Points, in no order, along strands that fork, close into loops and pass close to each other.
In the rows, zero is written as 128.
Points whose rows are less than 59.9 apart are linked; no others are. Some points are linked to none.
Z_50: [145 117 134 120  83 146 164  66  81 148 110 136  87 145]
Z_708: [165 124 117 137 139 119  92 164 130 159 121 120 176  90]
Z_711: [162 106 162 108  96 110 154  87  50 130 131 136  83 127]
Z_375: [182  89 105 166 154 128 104 169 135 179 130  66 155  85]
Z_341: [133 126 148 129  94 128 101 129 119 179 165 136 156 112]
Z_899: [ 77 184 129 116 111 142 124 104 188 120 161 164 132 171]
Z_730: [143 119 150  90 148  86 142 145  87  69 105 157  98 116]
Z_588: [138  96  93 174 148 146 119 147 139 158 117  60 142 108]
Z_117: [114 143 139 118  95 140 155  61 119 145 146 153  95 165]
Z_241: [122 104  84 166 128 165 131 118 133 146 109  71 132 120]
Z_386: [112 137 116 163 122 126  88 153 168 176 170 106 160  98]
Z_388: [119 129 132 133  86 148 118 102 123 177 159 129 136 126]
Z_324: [156 115 145  89 157  85 137 160  96  71  87 166 116 113]
Z_884: [ 87 163 100 140 112 155 120 114 181 127 140 127 142 145]
Z_500: [148 105 173 113  79 128 123  98  75 175 181 142 119 128]
Z_684: [ 82 107  96 182 163 170 162 127 165 123  98  48 122 150]
Z_643: [109 127 144  80 167  85 131 176 131  50 133 179 100 129]
Z_152: [154 126 134 113 105 122 147 115  93 105  83 145 111 132]
Z_634: [178 104  94 142 133 137 110 144 107 147  89  96 159  98]
Z_420: [189  86  94 151 141 140 111 150 110 166 103  74 153  91]
Z_262: [ 99 121  77 147 118 197 156  63 147 142 105  96 101 153]
Z_484: [ 88 179 127 103 114 144 137 106 179  98 137 164 110 183]
Z_520: [ 71 179 113 131 110 155 122  97 197 136 161 146 134 165]
Z_827: [133 130 108 167 141 122  88 167 163 169 153  95 162  92]
Z_882: [141 127 151 126 114 115  90 150 122 169 160 144 170 102]
Z_143: [144 125 151  92 124  93 157  97  68  89 132 137  68 126]
Z_853: [153  97 101 179 164 130 112 165 146 163 126  58 149 100]
Z_668: [102 154 126 141 112 126  96 141 162 157 164 133 166 112]
Z_22: [ 99 152 143  71 152 100 146 138 134  52 143 160  65 151]
Z_814: [122 150 137 106 114 125 141 124 131  88 106 158 114 146]
Z_838: [ 80 113  80 166 152 189 162 105 169 112  96  58 114 161]
Z_866: [109 138 138 130  84 151 130  83 127 176 168 143 127 143]
Z_670: [113 122  81 143 107 181 151  79 135 133  98 106 111 143]
Z_2: [ 90 167 148  77 147 110 142 136 154  58 147 171  75 170]
Z_523: [131 136 151 108 124 106 130 134 109  97 119 164 128 127]
Z_560: [ 88  95 106 194 165 164 159 132 160 143 108  46 119 140]
Z_409: [142 103 108 195 187 120 125 181 165 146 117  54 149 115]
Z_978: [177 113 139 100 146  96 132 157  88  96  74 159 137 105]
Z_349: [174 124 116 108 152 113 119 167 117  97  63 153 159 104]
Z_775: [139 128 162 115 133  99  98 153 107 137 154 164 165 107]
Z_55: [107 137 142  71 161  93 141 162 129  45 126 166  77 135]
Z_533: [127  90 116 204 184 129 148 170 160 151 103  45 136 127]
Z_418: [130 128 103 184 170 114  94 182 179 156 148  80 161  95]
Z_319: [ 90 180 146  86 130 125 144 116 169  77 144 170  84 187]
Z_64: [143 128 155 114 120 109 114 140 103 127 133 158 148 116]
Z_329: [144 124  84 165 187 128 114 180 167 110  91  69 168 110]
Z_578: [123 149 136 106 106 129 158  97 122 100 110 150  95 157]
Z_301: [100 156 153 126 114 117  99 138 148 147 175 160 166 123]
Z_956: [119 129 146  87 164  89 122 179 133  68 116 184 132 125]
Z_227: [ 98 165 120 123 117 137 116 136 171 108 131 151 152 140]
Z_508: [ 87 114  75 160 142 195 159  87 157 122  98  72 108 156]
Z_786: [168 101 148 119  87 129 126 112  72 161 126 135 128 117]
Z_904: [101 151 166 107 133 103 119 127 128  95 174 176 126 138]
Z_160: [160 106 142 119  83 132 149  90  65 146 109 134 102 128]
Z_855: [164 120 133 132 128 114  84 169 133 182 149 123 175  83]
Z_654: [124 140 141  98 153 103 114 175 143  77 108 179 149 124]
Z_529: [163 130 112 130 153 118  98 169 136 138 105 130 179  91]
Z_86: [111 137 146 123  87 147 139  62 117 174 170 151 109 156]
Z_344: [136 119 179 115  94 117 116 103  82 160 196 151 120 131]
Z_933: [118  84 111 197 175 144 158 155 149 147  89  40 130 130]
Z_187: [115 138 169 117 102 119 123  99 104 148 186 160 125 139]
Z_506: [129 126 134 116  89 147 166  50  96 156 128 145  80 160]
Z_399: [175 128 103 121 157 119 107 169 128 116  78 136 175  96]
Z_46: [161 113 158 117 106 113 116 130  80 145 132 146 142 113]
Z_913: [150 117 100 146 120 141 113 135 121 145 104 101 154 107]
Z_146: [122 113  82 152 114 172 140 100 128 137  97  91 126 129]
Z_617: [104 146 172 119 110 114 105 123 122 149 200 164 151 129]
Z_776: [112 153 129 111  99 141 157  74 135 119 119 152  93 171]
Z_407: [114 154 132 111 133 118 114 155 154  93 115 167 153 131]
Z_330: [137 120 146  81 145  81 150 122  77  67 128 143  69 112]
Z_889: [146 122 156 104 106 107 162  82  68 115 132 138  76 136]

A fork is a point with three links, a tip a point with one. Leave the first point through the second and follow the links. Name the first fork or tip that comes.
Z_838, Z_508 => Z_853
Z_668, Z_386 => Z_418
Z_117, Z_506 => Z_160
Z_814, Z_578 => Z_117
Z_86, Z_866 => Z_882
Z_827, Z_386 => Z_500

A piece is all that can be reached along the links. How many separate loops has the piece of each point below (a circle has one, a figure eight two, a Y none), and how many tips (points with one link)?
Z_508 => loops 1, tips 1
Z_956 => loops 1, tips 0
Z_668 => loops 0, tips 2
Z_882 => loops 3, tips 0
